Each row is a point on a tangle of strands that fork, close into loops and nearly touch. The rows are in no order.
In the rows, 128 means zero.
Two points are linked if the straight distance between their rows is under 75.4. Some points are linked to none.
K234: [120 131 126 150 121 129 143 146 142 119 102 129 105 134 143 152 95 133 124 131 109 126 148 137 141 168]
K863: [110 149 155 157 149 105 101 130 131 111 130 147 137 125 126 124 132 121 121 155 132 111 118 152 160 132]
K171: [163 137 130 104 135 134 95 97 147 203 193 156 165 147 144 82 122 116 144 154 121 127 127 130 52 105]
K233: [113 141 155 120 119 104 118 114 126 82 128 129 120 121 136 149 135 133 149 174 148 105 102 124 167 105]
K309: [130 148 118 165 142 135 117 159 145 173 134 148 138 103 118 97 131 116 83 96 108 144 147 162 123 172]
K530: [148 138 127 119 151 133 87 98 133 192 191 157 178 136 125 74 136 106 141 156 129 138 120 132 61 101]
K125: [108 108 128 137 132 118 148 79 73 91 135 128 155 79 118 126 176 118 161 149 109 111 88 97 163 120]
K208: [120 162 128 89 137 129 96 142 181 91 127 152 102 160 130 159 86 151 117 182 149 124 119 160 187 127]
K704: [98 150 117 108 121 91 107 158 109 18 146 95 103 90 110 169 162 140 128 121 196 126 100 118 164 92]
K161: [129 139 115 141 136 142 139 156 154 126 101 138 112 120 136 149 88 122 115 125 95 140 157 143 143 184]
K49: [101 103 105 136 108 123 155 171 111 61 107 88 78 117 133 185 102 125 140 122 145 170 149 115 131 161]
K113: [124 145 105 126 144 144 121 170 162 110 107 140 114 108 124 165 87 104 127 141 97 163 157 149 147 182]
K566: [133 124 123 166 133 136 136 159 129 185 133 131 136 113 128 88 128 114 95 79 113 140 159 143 91 163]
K558: [117 139 135 136 178 129 85 92 98 167 161 147 187 129 92 76 171 104 126 131 138 135 108 132 100 91]
K749: [146 149 144 89 103 132 128 121 174 119 106 136 87 190 151 152 99 175 119 149 143 90 118 141 168 109]
K43: [139 117 118 160 130 134 134 158 122 200 143 128 139 113 132 83 124 114 101 81 115 147 162 132 60 156]
K810: [155 109 130 101 111 151 131 92 127 172 134 124 134 185 133 118 141 144 146 114 133 121 121 102 71 84]
K854: [147 126 138 108 116 148 120 98 136 164 137 127 135 182 126 112 147 140 134 121 142 113 107 122 102 80]
K197: [114 163 157 139 153 103 88 126 144 112 131 154 138 134 122 116 132 130 111 161 141 108 117 166 169 126]
K40: [134 140 126 120 169 135 82 91 117 177 180 157 182 140 109 73 155 109 137 149 139 141 114 131 78 87]
K95: [124 128 126 100 145 141 113 67 103 139 147 143 166 152 99 92 176 140 136 142 144 116 81 118 148 72]
K306: [123 92 141 141 90 112 166 126 104 93 105 100 98 107 155 165 121 124 156 141 119 119 129 96 134 132]
K523: [108 130 122 179 153 124 127 172 117 118 127 132 141 79 126 119 98 94 122 128 95 163 162 161 144 201]
K628: [129 99 131 160 120 140 147 99 93 159 119 109 152 133 122 113 153 107 135 98 114 119 125 107 109 112]
K308: [111 94 110 128 93 115 162 159 109 64 102 84 70 115 146 188 103 137 143 127 148 152 146 99 126 150]
K993: [120 129 129 87 120 116 132 90 98 55 142 132 135 75 124 139 170 141 170 178 135 105 72 99 166 93]
K546: [149 102 127 144 121 133 161 135 121 182 104 114 125 153 142 120 113 150 120 71 117 127 166 102 60 134]
K277: [138 157 126 152 152 130 93 154 151 175 150 155 144 117 114 85 142 125 81 109 128 142 133 168 114 142]
K32: [92 151 100 108 124 99 111 161 125 22 141 94 96 108 108 182 142 141 112 118 199 136 108 131 176 110]
K731: [144 163 118 100 132 144 122 147 189 134 104 153 104 159 133 154 91 146 110 138 114 117 137 153 161 152]
K363: [146 158 156 90 120 138 101 111 161 147 143 140 125 193 121 100 134 164 114 141 161 95 111 159 152 66]
K457: [145 142 147 99 121 148 109 104 147 160 145 136 136 188 119 100 143 148 127 133 153 111 108 138 116 69]
K461: [115 98 118 153 128 131 167 168 111 102 90 105 104 108 146 154 74 116 142 116 103 160 175 125 125 198]
K3: [133 170 157 100 129 126 96 121 167 125 137 153 119 177 125 112 116 165 107 159 155 93 115 173 183 86]
K19: [100 136 91 108 129 131 120 171 146 63 117 108 91 138 112 194 100 123 124 139 158 172 135 136 156 147]
K683: [109 125 151 143 122 104 130 113 110 88 129 122 130 107 134 142 143 116 152 158 130 111 105 118 155 118]
K304: [146 161 127 86 121 143 124 135 191 127 104 149 95 186 137 151 89 168 110 139 129 105 130 152 165 135]
K649: [114 118 148 146 124 110 140 92 96 106 123 124 144 106 127 132 157 113 153 146 119 111 102 111 157 115]
K176: [100 145 145 109 123 95 107 133 118 55 143 124 110 109 131 157 142 134 149 175 172 123 100 121 161 100]
K750: [157 188 115 85 156 148 89 154 205 146 122 167 128 111 115 140 108 114 93 138 100 149 138 175 178 154]
K338: [133 146 133 156 152 125 91 141 135 183 163 146 157 121 113 74 149 113 97 114 132 140 130 152 88 124]
K319: [128 95 126 167 127 144 143 112 91 178 131 110 160 129 122 92 143 98 130 86 111 135 139 107 82 117]
K705: [126 170 155 118 147 121 87 128 165 123 137 159 128 157 118 110 125 152 100 160 148 100 117 174 177 110]
K67: [109 134 150 186 166 112 111 125 98 150 138 135 173 98 107 87 155 91 114 112 118 123 134 146 125 135]
K824: [114 119 141 193 150 121 123 131 92 163 136 122 171 96 112 80 146 84 114 93 112 129 143 140 112 141]
K988: [128 132 132 157 147 131 101 124 118 185 162 137 164 122 113 77 150 100 116 112 130 140 130 132 74 113]
K534: [118 121 93 95 121 139 151 166 152 80 86 105 76 148 130 212 76 143 136 129 135 166 155 113 134 156]
K994: [133 134 152 77 98 122 133 85 134 87 125 131 120 127 136 140 149 151 156 169 143 86 78 110 182 71]
K243: [121 135 120 177 154 130 131 172 129 137 125 140 146 70 126 109 106 94 109 112 86 159 163 166 147 207]
K468: [127 101 117 136 129 149 131 83 96 160 137 122 161 143 109 104 165 114 140 112 124 129 102 100 109 97]
K600: [131 100 125 155 127 133 175 155 121 126 79 113 109 116 153 147 74 134 132 98 95 138 177 122 119 192]
K223: [134 87 115 100 90 143 169 76 101 99 116 118 130 99 128 135 170 144 157 143 105 96 80 81 158 111]
K10: [130 107 117 155 140 144 119 108 99 187 158 127 170 127 117 85 145 94 133 110 121 144 133 111 67 110]
K648: [159 95 130 110 107 142 150 99 121 170 105 113 125 182 139 133 136 155 138 92 127 117 135 92 66 91]
K284: [154 114 116 138 128 124 140 153 126 212 156 133 136 115 149 90 116 121 112 94 114 153 170 119 31 157]
K675: [168 134 124 112 125 122 109 122 151 210 185 151 143 138 159 93 117 123 131 136 119 133 146 131 34 132]
K60: [111 121 127 108 129 114 138 88 82 62 142 130 147 66 121 135 175 130 170 168 123 115 77 94 161 108]
K822: [145 81 119 108 89 138 177 76 104 118 99 110 120 125 134 143 162 142 151 124 103 94 98 79 142 104]
K667: [89 143 85 102 131 124 113 175 147 51 126 107 97 138 98 196 112 125 117 128 171 167 126 139 172 134]
K388: [110 141 145 160 174 115 99 100 90 146 142 144 179 115 98 85 171 100 121 125 129 117 115 140 129 105]
K477: [98 148 136 106 126 91 104 138 105 37 147 112 111 91 123 161 156 132 150 160 183 130 98 115 157 93]
K904: [158 146 133 100 124 146 101 133 167 184 161 148 125 174 134 98 126 153 114 128 145 130 129 145 70 107]
K816: [147 106 123 153 124 135 167 150 120 182 99 115 125 136 142 112 108 148 109 62 108 131 177 115 73 160]
K695: [138 105 126 157 127 135 173 153 124 160 82 120 120 123 144 125 91 141 113 75 96 130 179 125 106 185]
K85: [127 121 139 156 114 124 148 128 131 134 102 123 114 144 143 139 116 131 125 120 115 107 136 126 134 142]
K298: [137 83 142 145 96 119 177 106 102 120 87 99 111 127 154 150 131 130 147 116 103 102 133 95 128 127]
K22: [108 98 119 166 131 129 158 174 105 91 109 103 113 97 142 142 81 101 145 121 110 169 173 133 129 198]
K497: [131 104 106 121 137 155 122 72 94 161 155 134 166 152 107 98 163 124 146 130 132 139 96 99 98 93]
K81: [158 102 135 127 111 137 159 116 126 170 96 112 117 174 141 133 125 160 127 80 124 115 147 97 71 114]
K240: [136 153 112 153 162 135 120 173 144 159 130 152 149 57 118 103 119 88 88 102 80 173 161 172 154 204]
K427: [143 138 158 73 94 128 133 90 146 112 124 130 111 166 138 132 141 162 141 158 149 78 88 121 182 64]
K400: [105 136 100 121 136 136 120 170 151 83 115 125 102 126 121 182 88 113 133 146 131 169 146 140 149 166]
K77: [152 176 112 98 143 153 112 155 194 149 109 159 116 130 120 144 102 129 98 126 99 137 143 165 161 164]
K107: [121 84 132 139 88 111 172 142 101 79 94 91 83 110 159 174 106 135 155 133 125 132 142 91 122 145]
K52: [121 137 141 74 111 119 130 91 115 61 140 132 127 95 129 141 159 150 167 181 146 98 73 103 175 76]
K91: [125 116 143 161 118 130 140 115 119 149 114 119 134 140 130 119 139 118 124 107 118 110 127 122 126 122]
K563: [144 142 153 88 96 125 127 107 162 116 115 133 98 189 144 141 119 171 129 151 150 80 106 137 174 84]
K260: [100 107 128 183 143 120 138 172 102 95 123 114 128 85 131 129 95 95 138 128 108 168 165 148 136 197]
K664: [147 78 133 126 93 129 180 90 101 126 90 103 120 128 141 145 147 134 148 114 101 96 115 81 132 112]
K55: [91 146 87 102 122 108 121 168 136 27 133 92 94 120 101 194 133 136 106 109 191 144 113 134 187 124]
K202: [160 128 118 120 129 122 123 138 146 217 176 144 137 126 155 95 118 125 115 119 116 146 155 127 30 148]

A fork is a point with three links, a tip a point with one. Leave the first point through the second and follow the links. Name the first fork or tip that comes.
K40; K558 -> K824
K49; K308 -> K223
K234; K85 -> K628
K461; K22 -> K240
K298; K306 -> K49
K427; K563 -> K750

A piece is all that can be reached along the links. How many separate loops has the piece of each point below (a circle has one, a figure eight two, a Y none), and how many tips (points with one link)?
K530 -> loops 0, tips 3
K306 -> loops 0, tips 2
K457 -> loops 0, tips 2

Name the points in between on the shortest way along the links from the first point to the second, in order.
K176; K993 -> K233 > K683 > K649 > K125 > K60
K277; K91 -> K338 > K988 > K10 > K319 > K628
K750; K749 -> K77 > K731 > K304
K113; K32 -> K400 > K19 > K667 > K55
